A landscape with many valleys, sampled at points; each row gives a point and its height.
From any point a ball rolls to the lowest of the 3 points nearest to it. It stops when none of these is lower. Distance is the straight distance between rows; heights are no part of it.
(820): [  6  30  12 -63  28  45  21 -19]  height 48.3
(915): [ 17 -58 -31  27 -14 -29 -40  -3]  height 39.3
(316): [ 18  -1  29  37 -12  41  58  19]  height 53.8
(807): [ 18  -6   8  35 -23 -13  36  20]  height 21.4
(122): [  0  33  13 -39  16  50  32 -21]  height 41.3
(469): [ 4 15 26 20  6 50 60 -2]  height 29.7
(318): [ 10  32  10 -56  23  44  -1 -10]  height 50.8
(114): [  1  36  14 -36  17  49  42 -23]  height 37.3
(512): [ -7  34  -1 -37   0   0 -22   4]  height 65.8
(311): [ 18 -25   2  33 -27 -27  34   4]  height 40.2
(286): [ -9  -5  -7  15  -6 -26   7   3]  height 57.9
(119): [  4  29   5 -22   2  28  -6   4]  height 30.5
(102): [-10 -42 -17  10   6 -29 -34 -10]  height 23.2
(184): [-21 -18  -6 -29  15 -33 -75 -20]  height 29.3
(430): [ 19 -59 -13  34 -22 -29  -5 -11]  height 39.6
(108): [-23  -3  -4 -32  10 -34 -53 -21]  height 32.0
(424): [  8 -42 -13  27 -10 -32   1  -9]  height 39.1
(429): [-23  -6  -7 -21  10 -32 -48 -18]  height 26.4
(645): [  3  28   7 -20   9  40   7   1]  height 37.6
(419): [  6  29   8 -46  17  45   9 -11]  height 9.9
(143): [ -5 -41 -17  21   2 -33 -16  -8]  height 55.8
(326): [  4   2  -1  18 -11 -16  18  16]  height 44.5
(4): [-12 -36 -17   1  10 -31 -44  -7]  height 15.7
(261): [ 14   4  23  30 -10  37  47  21]  height 34.8
(344): [  2  26   9 -16   9  49  21  -3]  height 40.5
(193): [ -8 -22 -10  12  -3 -37 -10  -6]  height 52.0
(755): [  3  38  -2 -48   7  -1 -30   5]  height 71.0
(517): [ -6  25  -2 -12  -3  -2  -7  10]  height 36.9
(886): [-22 -13  -9 -11  10 -33 -39 -15]  height 18.5
(702): [  2  36  16 -62  26  47  40 -21]  height 46.8
(917): [-2 18  0 11 -8 -6  8 16]  height 53.1
(851): [-17   4  -6 -14   4 -29 -26  -7]  height 44.0
(329): [-14 -25 -13   3   6 -30 -33 -13]  height 19.3
(303): [ -1  34  16 -15  13  52  51 -19]  height 31.6
(547): [-14   3  -7   3   1 -29 -13  -1]  height 71.7
(160): [ 1 14  2 14 -7 -1 14 20]  height 45.4
(837): [ 4 15  9 16 -5 31 24 19]  height 12.3
(276): [ 10 -53 -15  33 -12 -29 -14  -8]  height 29.5
(549): [ 2 14 30 24  2 51 65 -3]  height 38.7
(374): [ 12   5   8  29 -14  11  34  27]  height 7.1
(14): [ 20  -2  15  30 -17  20  42  30]  height 29.2
(607): [  7  34   7 -34  13  39   1  -1]  height 39.0
(741): [ 3 21  8  4  3 46 23  3]  height 34.9
(229): [ -3  10  -3  14  -8 -15   9  14]  height 55.7
(399): [-15 -35 -18   0   6 -27 -52  -9]  height 14.6
(654): [ 4 17  3 11 -9 14 19 20]  height 33.1
(468): [ -7 -31 -11  19  -1 -35  -3  -4]  height 49.0
(309): [ 10  32   7 -47  14  33 -12   1]  height 56.2
(13): [-16  14  -4 -42   9 -31 -50 -19]  height 40.6
(245): [ 14 -44  -5  36 -22 -32  15  -9]  height 45.9
(499): [-13 -35 -18  -4  11 -32 -65  -8]  height 17.0
(305): [  3  22  17   0   9  50  42 -10]  height 26.5
(808): [ 1 17 22 12  3 51 47  1]  height 12.8
(925): [ -1  30  -1 -16   1  17  -5  12]  height 19.2
(161): [  8   2   2  25 -16  -4  28  24]  height 29.6
(545): [-1 26  3  5  0 24 11 15]  height 27.2
(125): [  1 -14  -3  23 -10 -29  17   7]  height 42.3
(271): [ -3 -49 -26  10   3 -30 -52  -2]  height 7.3
(791): [  8  33   4 -44   8  24 -19   5]  height 65.6
(320): [  9 -53 -26  23  -3 -32 -34  -5]  height 13.4
(786): [ 5 10 32 26 -3 53 68 -1]  height 49.1
(779): [-21   4  -6 -24   9 -33 -43 -15]  height 32.2
(620): [-21  12  -2 -24   5 -32 -35  -7]  height 41.4
(864): [ -9  27   0 -42   4 -25 -42  -3]  height 50.0
(455): [11  4 23 27 -3 46 50  9]  height 52.1
(475): [-13  19  -5 -16   0 -18 -17  -1]  height 62.7
(301): [-10  11  -4   1  -6 -21  -4   9]  height 73.1
(479): [-18 -25  -9 -14  12 -34 -56 -13]  height 16.1
(47): [ 10  -8  -1  28 -17 -22  30  11]  height 31.7
(767): [ -8  31  -4 -32   3 -16 -29   3]  height 58.7
(15): [-20 -25 -14  -3   9 -31 -43 -12]  height 9.1
(278): [ 20  -3   9  38 -23  -3  42  25]  height 12.5
(535): [ 10 -59 -21  27  -7 -29 -25  -9]  height 10.8
(130): [-2 27  1 -9  0 14 -1 16]  height 6.6
(506): [  6 -25  -2  28 -15 -32  16   0]  height 47.1
(360): [-15 -21 -15   2   2 -33 -22  -9]  height 34.5
(743): [ 4 24  6  4  3 33 16 11]  height 28.8
(435): [ -8   9  -4   6  -6 -19   2  10]  height 66.3
(949): [ 2 24 21  8  5 53 51 -9]  height 21.9
(751): [ 21 -65 -27  33 -12 -29 -26  -5]  height 36.3
(106): [14  6 13 28 -9 32 39 22]  height 8.0
(438): [-21  -8  -9  -6   8 -34 -30 -13]  height 3.0
(616): [ 30 -66 -21  41 -23 -29 -23  -4]  height 51.6
(8): [  5  38   1 -39   6   5 -24   8]  height 70.4
(226): [ 7 18 17 16 -1 42 35  8]  height 30.0

Call two points neighbours if one is among the 3 nearest of the other. Go from one point of each pair to the other, from neighbour to neighbour, staying as low as possible. Name the highest point that can't be avoided.
(808), (419) | (607)
(374), (271) | (193)
(837), (808) | (226)
(271), (438) | (886)
(837), (130) | (743)
(15), (271) | (399)
(374), (535) | (506)

Where does a ball stop that starts at each point below?
(786) | (808)
(102) | (15)
(309) | (419)
(506) | (374)
(229) | (374)
(344) | (808)
(286) | (374)
(755) | (438)
(645) | (130)
(316) | (374)
(791) | (130)
(160) | (837)
(424) | (535)
(512) | (438)
(499) | (15)
(475) | (130)
